Points, in no order, along strands that fork and pass close to each other.
Two points are linked if the straight distance between their rows is under 51.1. Some points are linked to none.
K795: -6; -9; -16; 4; 5; -8; 17; -1; 9; 0; 6; 15; 15; 8; 0; -10; 4; -2; 12; -30; -8; -17; 9; -2; -4; 7; -12; 13; -7; 7; 3; 7; -1; -4; -3; 19; 11
K416: -6; -1; -11; 6; -6; -1; -12; -17; 12; 11; 5; 11; 13; 12; -1; -2; 1; -4; -8; 1; -3; -12; 2; 8; 20; -1; 6; 11; 11; -17; 8; 5; -2; 10; -15; -9; -1
K346: -7; 21; -18; 10; 9; -1; -14; -13; -4; 10; 12; 4; 14; 19; -4; -13; 11; -11; 5; -18; -15; -16; 2; -10; -6; -2; 4; 10; 1; -32; 3; 8; 1; 12; 9; -10; -3
K870: 3; 12; -13; -11; 19; -5; 6; 9; 10; 8; 4; 7; 1; 8; -5; -5; 16; -2; 18; -17; -14; -20; -9; -9; -22; 2; -14; 13; 7; 7; -7; 7; 0; 12; 17; 2; 2
K681: -13; -3; -6; 10; 12; 4; -12; 11; -1; -1; -9; -6; -4; -14; -2; -6; 8; -1; -19; -14; 0; 7; -1; 17; 3; -6; -8; -13; -17; -6; -7; -2; 7; -4; 14; 5; 14
K263: -18; 1; -15; 8; -11; 1; -9; -14; 1; 7; 7; 17; 13; 10; -3; 5; 20; -5; -3; -5; -8; -18; -7; 9; 5; -10; 1; 16; 11; -22; 0; -8; 8; 21; -11; -9; 0
K738: -7; -3; -8; 3; -15; -11; 11; -5; 14; -15; 22; 6; 21; -5; 5; 0; -12; 2; 9; 0; -4; -23; -11; 10; 24; 8; 5; 2; 3; -7; -1; -4; 1; -14; -1; 13; -1
K873: 5; 10; 7; -8; 1; -8; -1; -7; 0; 10; -6; 4; -5; 4; -13; -4; 8; -9; -2; 10; 4; -8; -1; -9; -6; 2; -2; 2; -4; 16; 10; -12; 5; 9; 2; -11; -13
K958: 15; 5; 6; -25; -3; 8; -2; 3; -1; 2; 0; 2; -5; -10; -1; -4; -1; 2; -9; 2; 14; 3; -5; -24; -12; 12; 22; 0; -13; 6; 5; -4; -7; 0; 7; -7; -2
K436: -17; 4; 13; 6; -9; 11; -1; -8; 11; -3; -3; -1; 4; 2; 5; 0; 22; -1; -15; 7; 6; -7; 2; -5; 11; -10; 11; -5; 0; -12; 6; 9; 5; -4; 4; -19; 7
K306: 6; 8; -9; 12; 8; 4; -19; -1; 5; 17; 13; -23; 4; -3; 4; -13; 1; -5; -18; -17; 17; 1; 12; 15; -9; -6; 7; -5; -20; 1; -12; 27; -6; -5; 15; 0; 6
K811: 3; 15; -2; -5; -1; 5; 7; 3; 6; 4; -15; 1; -1; -6; -16; 11; 2; 2; 5; -8; -6; -13; -24; 2; -25; 8; 4; -8; -10; 4; 7; -13; -7; 20; 8; -20; -10
K914: -15; -5; 5; -8; -10; 13; 12; -13; 15; -7; 10; 8; 6; -1; 2; -5; 10; 4; -7; 9; 1; -9; -11; -12; 16; -2; 12; -1; 2; -8; 15; 3; -4; -7; -5; -7; 3
K581: -14; 1; -10; 9; -8; -16; 5; -7; -5; -23; 28; 0; 11; -1; 2; -2; 2; -8; 10; 3; -8; -20; 7; 4; 17; -4; 5; -2; 0; -20; -12; 0; 14; -15; -2; 12; 2
K605: 13; -6; -10; 0; 21; 14; -19; 6; 4; 15; -11; -7; -21; 8; 7; -6; -8; 4; 14; -9; -1; 9; 3; 2; -5; 1; -6; 4; -2; 4; 2; 18; -12; 1; 2; 8; 6
K176: -14; -6; -1; 0; -7; -5; -9; -13; -6; -8; 5; 6; -4; 4; -2; 6; 15; -9; -5; 14; 5; -3; 14; 7; 20; -16; 8; 10; 6; 1; -5; -8; 9; 6; -9; 0; -9
K56: 20; 4; -6; -4; 6; 5; 3; 20; -7; -7; -1; 8; -11; -9; -3; -2; 14; 1; 6; 12; 2; 3; -3; -17; -10; -4; -1; -11; 1; -11; -7; -16; 9; -1; 25; -13; 4
K774: -3; 10; -11; 2; -2; -12; -9; -20; -9; -6; 18; -3; 4; 21; -8; -14; 0; -6; 9; -11; -17; -17; 3; -12; 9; 3; 13; 4; -2; -27; 6; 8; 0; 7; -5; 3; -4
K594: -9; 19; 3; 0; -1; 4; 2; -12; 7; 12; 0; 4; 5; 5; 2; 6; 8; -7; -11; -8; -7; -3; -6; -5; -2; 2; 14; 10; 10; -8; 6; -1; 4; 20; 4; -16; -13
K90: -13; 6; 17; -9; -4; -8; 14; -5; 11; 12; 8; 1; 14; 14; 15; 12; -6; 7; -7; -2; -11; -12; -12; 4; -4; 5; -12; -13; 22; 10; 14; 17; -3; -10; 1; -3; 2
K168: -9; -4; -8; -14; 15; -12; -3; 14; 0; -3; 8; 5; 1; 7; -3; -8; 20; 4; 8; -7; -9; -10; -1; -10; -3; -6; -13; 10; 11; -3; -1; -2; 8; 1; 5; 2; 0
K753: -15; -18; 9; -9; -13; 2; 8; 4; 5; -14; 11; 2; 14; -6; 11; 3; -11; 13; -13; 4; 16; -2; -8; -5; 4; -1; 5; -12; 4; 9; 11; 1; -8; -24; -11; 9; -5
K100: 10; 1; 11; -19; 0; -3; 0; 7; -17; 3; 4; -14; -1; -13; 9; 5; -15; 9; -18; 6; 12; 17; 4; 3; -14; 5; 10; -14; -8; 20; -4; 0; -9; -11; -8; 17; 4
K214: 2; -2; 2; 10; 4; 9; -15; 3; 8; 15; -7; -20; 3; 1; 6; 4; -16; 2; -5; -4; 5; 8; -10; 21; 1; 5; 1; -14; 2; -11; 1; 17; -11; -7; -1; -2; 26
K122: 6; 10; 5; 11; -6; 1; 18; -1; 0; -9; -7; 4; -5; -8; -5; -10; 8; 10; 3; 8; -12; -6; -3; -14; 4; 5; -12; -7; -24; 1; -7; -18; 6; -17; 14; -2; -8
K685: 21; -5; 7; 9; -2; -2; 9; 6; -14; -10; -1; -5; -7; -13; -1; 1; -8; -3; 6; 23; 20; 23; 12; -5; 6; -3; -14; -6; 7; 14; -6; -11; 21; -8; 5; 10; 2
K826: -11; 2; -5; -17; 6; -11; -12; 1; -5; -14; -3; 2; -8; 10; -18; -8; 3; -3; 5; -4; -15; -9; -9; -16; 7; -3; 13; 13; 8; -16; -1; -25; 0; 20; -7; -10; -25
K952: 8; 17; -6; -4; 4; 10; 12; 3; 7; 8; -11; 11; 5; -9; -8; -4; 2; -2; 8; -19; -5; -5; -13; -2; -22; 13; -5; 14; -21; 1; 2; 2; -8; 18; 6; -17; -9
K616: 4; 2; 3; 25; 0; 21; -7; -12; 8; 17; -26; -4; 0; 17; 9; -2; -5; 1; 8; 2; -4; 12; 7; 8; 6; -5; -3; -2; 13; -15; 15; 14; -8; -2; -2; -10; 10
K710: -1; -7; -9; 19; -3; -8; 8; -6; 0; -7; 12; 3; 16; 1; -4; -9; -5; 1; -2; -17; -4; -17; 14; 3; 7; -2; 3; 1; -18; 11; 3; -1; -2; -14; -2; 21; 6
K992: 28; -10; -4; -6; 6; 7; 1; 17; -9; -6; -1; 0; -11; -10; 4; -12; 0; 10; 5; 9; 16; 19; 3; -10; 1; -5; -7; -3; 6; 13; -14; 0; 9; -18; 8; 16; 7
K858: -5; -6; -2; -3; -3; 9; -7; -11; 2; 0; 7; 7; -2; 13; 6; -1; 13; 0; 1; 11; 17; -6; 15; -10; 13; -11; 8; 11; 9; 7; 8; 12; 9; -3; -9; -1; -8
K763: -10; -8; -16; 12; -5; -9; 1; 4; -5; -19; 23; -7; 17; -8; -3; -12; -5; 7; 0; -11; -6; -8; 10; 3; 9; -6; 1; 5; -10; -11; -7; -9; 4; -16; -6; 20; 4
K726: -9; -5; 3; 4; -3; -9; -14; -12; 9; 12; 5; 7; 13; 22; 18; 17; -6; -6; -3; 8; 6; -10; -7; 18; 3; -7; -20; -6; 30; 4; 11; 19; 3; -2; -14; 1; 0
K481: -9; -3; 2; 2; 1; -16; 2; -3; 17; 14; 9; 2; 7; 13; 13; 17; -1; -7; 0; -7; -8; -5; -4; 17; 0; 1; -20; -4; 26; 9; 3; 16; 8; -1; 7; 7; 8
K85: 8; -10; -15; -29; 12; -8; -2; 16; -1; 1; 14; 3; -10; -12; -1; 8; 1; -8; 16; -10; 14; -2; -8; -2; -11; 4; 9; 18; 1; 5; -3; 0; -6; 15; 7; -3; 1
K213: 18; -5; -6; -14; -2; -2; -1; 24; -3; -2; -9; 3; -1; -27; -1; -2; -20; 7; -2; -2; 2; 8; -18; -11; -9; 10; -3; -18; -19; 14; -12; -16; -11; -5; 4; 9; -11
K207: 0; -9; 12; 16; -20; 7; 25; -12; -10; -8; -1; -4; -5; -2; 14; 15; -9; 13; 7; 7; 0; 9; 5; 7; 7; 8; -1; -8; -4; 4; -3; -4; -2; -20; -6; 17; 5
K12: -5; -6; 0; -2; 3; -4; -3; 7; 3; -3; 3; -5; -4; -4; 4; -3; 2; 2; -8; -7; 3; 4; 5; 3; 5; -2; 2; 0; -11; 1; -4; -2; 1; -8; 8; 0; 4
K277: 1; 5; 3; 7; -7; 2; -27; -13; -8; 7; -2; -7; 3; 1; -10; -6; 4; -12; -23; -3; 16; 12; 17; 13; 3; -10; 17; 0; -15; 1; -2; 2; 6; 20; -4; -13; -6
K829: 13; -2; 11; -3; -14; 2; 19; 3; 4; -5; -4; 12; -1; 0; -3; -6; -4; 9; 4; 6; -6; -7; -10; -17; 4; 12; -8; -4; -5; 10; 3; -5; 1; -16; 2; -5; -4
K647: -13; -16; 1; -10; -8; 4; 0; -8; -4; -18; 4; 1; -6; -6; -3; -3; 0; 4; -5; 12; 11; 8; 7; -6; 20; -5; 21; 7; -2; 2; 1; -15; -2; 6; -18; 0; -14
K820: -3; -2; 2; -17; 1; 1; -5; 12; 3; 0; -11; -6; -10; -11; -9; 14; -15; 4; 2; -8; -6; 3; -19; 14; -19; 6; -4; -5; -6; 8; 3; -11; -16; 16; -3; -9; -5
K50: -7; 10; 9; 2; -14; -4; 0; -21; -5; 15; -4; -1; 7; -2; 1; 10; -1; -17; -15; 4; -3; 2; 1; 8; -4; 2; 22; 16; 9; -14; 9; 1; -4; 28; -11; -29; -12
K212: -17; -1; -6; -12; 5; -8; -14; 13; -8; -3; 12; 0; -1; 9; 2; 0; 27; -1; 2; -13; -5; -8; 7; -5; -3; -16; -3; 4; 5; -24; -1; 6; 9; 2; 7; -13; 10
K896: 0; -15; 11; 17; -11; 0; 17; -4; -9; -9; -6; -5; -3; -14; 2; 3; -2; 7; 10; 6; 7; 16; 9; 6; 11; -3; -15; 6; 0; 9; -10; -9; 16; -13; -4; 21; 4
K115: 16; -10; -16; 0; 11; -15; 0; 9; -5; -1; 4; 15; -2; -9; -16; -1; 1; -8; 7; 0; 13; -7; 1; -6; -7; -2; -11; 5; -8; 28; 1; -6; 0; -1; -4; 6; -1
K529: 14; 0; 8; 7; 5; 11; 6; 3; 3; 13; -11; -4; -12; 7; 13; 4; -9; 8; 8; -4; -8; 9; 5; 6; -7; 11; -8; -1; 1; 8; 2; 18; -11; -12; 2; 9; 13
K603: -11; -13; -10; 2; -1; 11; 7; 1; 1; -5; -12; 14; 3; 5; -7; -14; 11; 15; 9; -12; -9; -9; 0; -7; 2; 0; -4; 10; -15; -4; 9; -1; -8; 0; -8; -1; 9
K935: 3; 13; -1; 19; 4; 6; -11; -2; 9; 16; 0; -15; 15; 2; 3; -4; -9; -6; -11; -15; 6; 4; -1; 18; -7; 5; -1; -4; -16; -9; 0; 23; -3; -7; 5; -11; 10
K834: -7; -6; 3; -3; -2; -6; 13; 2; 11; -14; 20; -3; 1; -1; 19; 3; -18; 6; -4; -2; -8; -2; -9; 0; 29; 8; 5; -5; 11; -7; -2; -4; -1; -16; 10; 9; -5
K818: -11; 7; -2; 4; -1; -7; -13; -10; 0; -6; 13; 5; 8; 14; -10; -16; 4; -4; -6; -1; -5; -20; 0; -2; 17; -8; 4; -2; -1; -17; 4; -4; 3; -3; -5; 2; -11
K668: -2; 3; -4; -8; 13; -12; -9; 12; 6; -3; 0; -4; -13; 0; -1; -5; -12; 1; 2; -2; -8; 3; 2; 3; 11; 0; -5; 3; -2; 9; -5; -10; -1; 2; 2; 9; -17
K226: 6; -10; 1; -6; -2; -9; 14; 5; -2; -13; 2; 9; -5; 3; -6; 0; 0; 7; 15; 11; 0; -8; 2; -14; 12; 5; -3; 11; -3; 10; -3; -17; 8; -12; -5; 13; -5
K714: -2; -14; 16; -19; -12; -6; 6; 6; -4; -19; -5; 1; -3; -15; 3; 11; -15; 5; -1; 22; 5; 21; -2; -7; 4; 4; 1; -4; 14; 4; -2; -13; -1; 4; -11; 0; 0
K988: -10; -3; -1; -7; -7; 19; 3; -6; 8; -5; -10; 17; -1; 6; -8; -12; 18; 10; 6; 2; -6; -9; -12; -22; 5; -1; 5; 8; 0; -10; 12; -8; 0; 1; -7; -15; -1
K475: 3; 1; -12; 1; 4; 3; -1; 11; -8; -6; -13; 7; -10; 1; -16; -9; 9; 6; 20; -12; -11; -10; 1; -6; -4; -2; -10; 8; -19; -7; -5; -10; -9; 3; 2; -1; -2
K479: -2; 10; -19; 2; 14; 1; 13; -1; 12; 7; 3; 9; 11; 9; 1; -9; 5; -2; 13; -30; -18; -7; -2; -1; -13; 4; -15; 15; -7; -3; -3; 14; -9; 16; 10; 4; 9
K574: 0; 22; -10; 19; 1; -14; -21; -12; 3; 10; 5; 1; 23; 23; 2; -13; 3; -11; 2; 2; -12; -23; 11; 2; 0; -8; -2; 7; 9; -27; -6; 13; 9; -1; 2; -3; 4
K498: 16; 0; -2; 10; 10; 20; -1; 17; -7; -3; -20; 4; -17; -17; -4; 5; 6; -4; 2; 14; 7; 23; -11; -4; -13; -6; -13; -24; 2; -8; -10; -14; 6; 2; 20; -10; 9
K355: -8; -6; 9; 12; 3; 12; -6; 11; -6; 1; -17; -18; -10; -23; -5; -7; 4; -3; -17; -4; 1; 29; -7; 17; 1; -3; -23; -16; -4; 1; -4; -11; 11; -4; 3; 11; 4
K782: -3; 6; -3; 24; -11; -5; 22; -19; 8; -4; 12; 3; 17; 3; 8; 11; 8; -13; 5; -2; 2; -6; 15; 15; 5; -1; -7; 9; 1; 3; -1; 25; 9; -4; -7; 5; 16
K53: 0; 4; 13; 7; 2; 17; -11; -5; 7; 6; -5; -3; -3; 16; 8; -10; 12; 0; -13; 15; 10; 3; 12; -12; 7; -15; 9; 0; 8; -2; 2; 15; 5; -9; 2; -5; 1
K791: -17; 12; 7; 7; -2; -4; -4; -11; 9; 13; -13; 0; 2; 14; -2; 8; 11; -6; -7; 3; -15; -3; -17; 4; 1; -12; 3; -9; 14; -7; 3; -15; 9; 4; 11; -11; -10
K62: -6; 0; -9; 29; -9; 6; 0; -17; -1; -8; 10; 6; 21; 8; -5; -1; 18; -6; 3; 0; 7; -14; 20; 13; 3; -13; -5; 7; 2; -7; -3; 17; 17; -1; -11; 4; 21
K310: -5; 15; -5; -7; 9; -5; -7; 9; -11; -11; -1; -8; -10; 6; -12; -1; 2; -3; 13; 1; -21; -5; -2; -15; -5; -4; 0; 3; 3; -23; -9; -21; 8; 9; 14; -7; -21
K558: 12; 7; 19; 8; -4; 17; -4; -16; -4; 7; -15; -17; -2; 8; 7; -1; -18; 5; -13; 8; 0; 23; 9; 2; 3; 2; 13; -17; -4; -2; -1; 5; -11; 0; 1; -1; 4
K486: 1; 22; 6; 3; 17; -8; -7; 4; 7; 23; -14; -2; 2; 7; -2; 11; 9; -14; 1; 1; -4; -5; -7; 12; -29; -1; -18; -6; 1; 17; 1; 14; 8; 14; 5; -10; -9
K444: 15; -2; 3; -14; 5; 7; 4; 6; 1; -7; 6; 12; -10; -5; -4; 3; 8; -5; 0; 15; 18; 6; -3; -25; -12; 2; 14; -10; 9; -3; 3; -7; -2; 4; 15; -19; 4
K369: 3; -6; -1; 15; -3; 7; -20; -5; -10; 5; 0; -14; 0; -10; -10; -3; -4; -8; -3; -11; 12; 20; 8; 40; 4; -4; 4; -8; 0; -8; -6; 4; 6; 3; 4; 12; 20
K666: -15; -8; -25; 12; -7; -1; -2; -16; -4; -7; 15; 15; 10; 11; -5; 3; 23; -8; 4; 1; -5; -16; 10; 11; 6; -10; -7; 14; 4; -7; 0; 5; 11; 9; -21; 4; 11
K957: 5; -8; -9; -19; 11; -3; -11; 16; 0; 10; 4; -8; -15; -12; 8; 3; -2; -6; 6; -16; 15; 9; 5; 6; -7; 1; 16; 12; -11; 8; -11; 11; -14; 13; 2; 11; 8
K864: 9; 18; -10; -7; 14; -11; -11; 16; -9; -15; 6; -9; -18; -3; -6; -3; -7; -8; 9; 7; -4; -3; -1; -9; 3; -2; -1; 3; -8; -4; -20; -16; 10; 5; 11; 3; -24
K748: -11; 2; 15; -3; -13; -2; 16; -7; 1; 1; 8; 2; 15; 6; 13; 1; -14; 10; -19; 3; 3; -13; -9; 6; 1; 7; -2; -19; 3; 9; 17; 12; -9; -26; -12; 3; -6
K700: 22; -1; 4; -17; 6; 0; 3; 19; -13; -3; -10; -9; -8; -25; 11; 10; -17; 8; -11; 9; 8; 15; -11; 8; -18; 10; 0; -22; -11; 8; -14; 2; -12; 0; 3; 9; 1
K318: -6; 6; 8; 19; -7; -2; 9; -8; -5; -15; -14; 4; -4; 4; -9; 0; 6; 2; 2; 15; -13; -5; 6; -2; 17; -6; 0; -4; -8; -7; -3; -20; 9; -6; 1; -3; -10
K311: -2; -8; 7; -11; -4; 7; 3; 3; -12; 6; 6; -16; 4; -15; 10; 4; -6; 9; -14; -8; 13; 13; 12; 14; -15; 0; 17; -5; -5; 11; 3; 11; -14; 2; -9; 7; 16
K686: -15; 13; -1; -3; 7; -4; 3; -1; 12; 16; -1; 4; 18; 15; -5; 2; 24; -2; 3; -15; -17; -13; -13; -7; -9; -3; -14; 7; 15; 10; 2; 1; 9; 14; 21; -5; -4
K370: -3; -6; -2; -16; 4; 0; -6; 6; -1; -15; 0; 13; -8; 4; -19; -10; 13; 6; 3; 10; -4; -10; -11; -27; 4; -5; 7; 6; 12; -12; 8; -20; 6; 8; 5; -18; -10
K38: 10; -15; 3; -12; -6; -2; 4; 15; -5; -9; -7; 0; 3; -29; 0; 3; -23; 8; 0; 7; 9; 24; -7; -13; -5; 6; -8; -11; -2; 14; -6; -25; -4; 2; -7; 0; -5
K181: 7; 15; 15; 14; 1; 7; 15; 1; 2; 14; -9; -8; 1; 10; 15; 7; -14; 0; 6; 8; -9; 10; 9; -2; -10; 11; 0; 7; 4; 1; 8; 28; -5; -4; -4; -7; 3
K167: -6; -11; 7; -13; 0; -6; -7; 3; -3; 3; -9; 1; -3; -5; -11; 5; -14; 3; -6; -3; 7; 2; -5; 1; -9; 5; 3; 1; -8; 15; 17; -10; -12; 7; -17; 0; -5
K196: 11; -2; -9; 2; 12; -9; 5; -4; 2; -2; -3; 8; -1; 0; -20; -5; 7; -9; 17; -7; -6; -12; 8; -2; -7; 3; -6; 16; -17; 13; -6; -7; 2; 9; -5; 8; -2
K399: 6; 5; 13; 6; 10; 16; -4; 3; -6; 11; -13; -24; -5; 0; 7; 7; -18; 4; -18; 2; -2; 18; -12; 12; 2; 6; -6; -28; -5; -5; -6; 12; -9; -4; 6; 9; 7
K351: -3; -1; 9; 6; -9; -10; 12; -13; -2; 4; 13; -6; 5; 6; 14; 16; -7; -5; 3; 5; 4; -5; 11; 11; 4; 5; 5; 6; 12; 11; 4; 19; -3; -2; -12; 4; 9
K535: -2; -11; -5; -10; -1; -9; 10; 3; -10; -16; 13; -2; -5; -3; 0; -8; -12; 4; 5; -2; 0; 1; 12; -6; 15; 7; 15; 21; -8; 6; -7; -19; -1; -3; -11; 13; -13
K546: -13; -13; 8; -19; -12; 1; 2; 5; 5; 1; 12; -5; 6; -14; 9; 5; -6; 10; -12; -4; 10; 4; 1; -7; -4; 3; 23; -6; -5; 4; 9; 5; -17; -8; -15; 7; 6
K754: 22; -4; -2; -3; 10; -3; 8; 16; -2; 6; -5; -1; -10; -8; 15; 10; -3; 1; 18; -1; 4; 5; -1; -1; -11; 14; -19; -1; -1; 14; -6; 15; 0; -14; 15; 17; 11
K669: 3; 7; 4; 7; 4; 8; -16; -12; 1; 14; 8; -14; 0; 6; -3; -14; 1; -3; -19; -6; 17; 4; 16; 7; -8; -6; 17; 3; -19; 14; -6; 13; 0; 0; 2; -3; -9
K358: 2; -21; 9; -14; 1; -7; 7; 13; 7; -13; 2; 3; -10; -6; 10; 10; 3; 5; 5; 22; 13; 11; -6; -17; 6; -3; -9; -4; 27; 8; 1; -11; 7; -3; 0; -7; -1
K809: -1; -1; 3; 14; -6; 3; -5; -8; 9; 20; -9; 1; 4; 15; 10; 10; -16; 0; -1; -1; -7; 1; 0; 14; -1; -3; -13; -5; 20; -10; 15; 18; -11; 2; -14; -3; 2
K275: 11; -10; -24; -13; 8; -10; 4; 14; -5; -1; 11; 21; -12; -11; -17; 5; 8; -11; 11; 1; 12; -1; 0; -6; -8; -3; -3; 4; 2; 8; 3; -18; -3; 11; 5; -12; -2
K43: 31; -1; -14; 8; 12; -5; -1; 16; -9; -2; -1; 4; -16; -11; -3; -7; -1; 5; 18; -2; 6; 2; 5; 0; -10; 2; -17; -2; -5; 11; -18; 3; -1; -13; 8; 21; 5
K322: -4; 4; 16; 2; -14; -14; 25; -18; -10; -8; 4; -5; -3; -4; 11; 23; -11; 0; 8; 17; -5; -1; 6; 13; 6; 14; 3; 0; 4; 13; -1; 2; -4; -5; -8; 7; -1
K789: 8; -9; 2; -21; -6; 3; -6; 2; -5; 0; -3; 6; 0; -1; -9; -10; -16; 12; -1; 0; 13; 2; 1; -15; -7; 7; 15; 2; -9; 24; 8; -4; -11; -6; -10; 6; -11
K200: 11; -6; 4; 2; 1; 10; -1; 15; -4; -1; -24; -4; -9; -19; -8; -4; 0; 2; 1; 5; -2; 21; -13; 4; -9; 6; -21; -16; -6; 0; -6; -11; 2; 2; -1; 8; 6
K492: -12; -11; 5; -7; 0; 2; 13; 11; 9; -17; 4; 4; -9; 0; 14; 7; 1; 10; 4; 8; -7; 8; -2; -8; 19; -3; 2; 4; 20; -10; -4; -8; 0; -10; 4; 1; 3
K905: -8; 10; 16; 5; 2; -12; 7; -11; 3; 2; -10; -12; -7; 8; 2; 8; -3; -2; 0; 11; -22; -2; -13; -5; 9; 2; 5; -5; 16; 6; 0; -21; 19; 1; 12; -6; -26
K64: -15; 4; 8; -3; -13; 3; -14; -13; 2; 3; 6; -2; 2; -1; 0; 8; 13; -16; -22; 4; 15; 9; 8; 4; 7; -7; 24; 12; 0; -15; 0; 1; 2; 21; -10; -21; -2
K451: 11; -7; 5; 13; 5; 17; -18; -4; 0; 13; -28; -8; -17; 11; -3; -3; -13; 0; 7; -3; -2; 20; 3; 14; 1; -2; -2; 0; 7; -6; 5; 10; -13; 13; -7; 3; 7
K368: 9; 17; 22; 1; -3; 16; 4; 2; -12; 5; -17; -4; 1; 5; 6; 3; -13; 6; -13; 17; -5; 15; 10; 2; -16; 8; 3; -6; -2; -2; 4; 8; -11; 1; -5; -16; 8

A fork is a point with three links, a tip a point with one. Leave the first point through the second and follow the links. Name the first fork or tip that comes.
K905 / K791 | K529
K310 / K864 | K952
K213 / K38 | K870
K811 / K820 | K988
K558 / K399 | K905
K351 / K782 | K574

A fork is a point with three links. Follow the links from the first point to the second and name the forks in between, in order.
K726 / K306 | K529
K275 / K200 | K988
K212 / K451 | K870
K43 / K212 | K529 K870

Follow the links from the first point to the second, and from the first to the third. Name the last point that the two ways share.
K214 / K38 / K666 | K529
K207 / K277 / K358 | K529
K957 / K826 / K122 | K988
K275 / K535 / K811 | K988
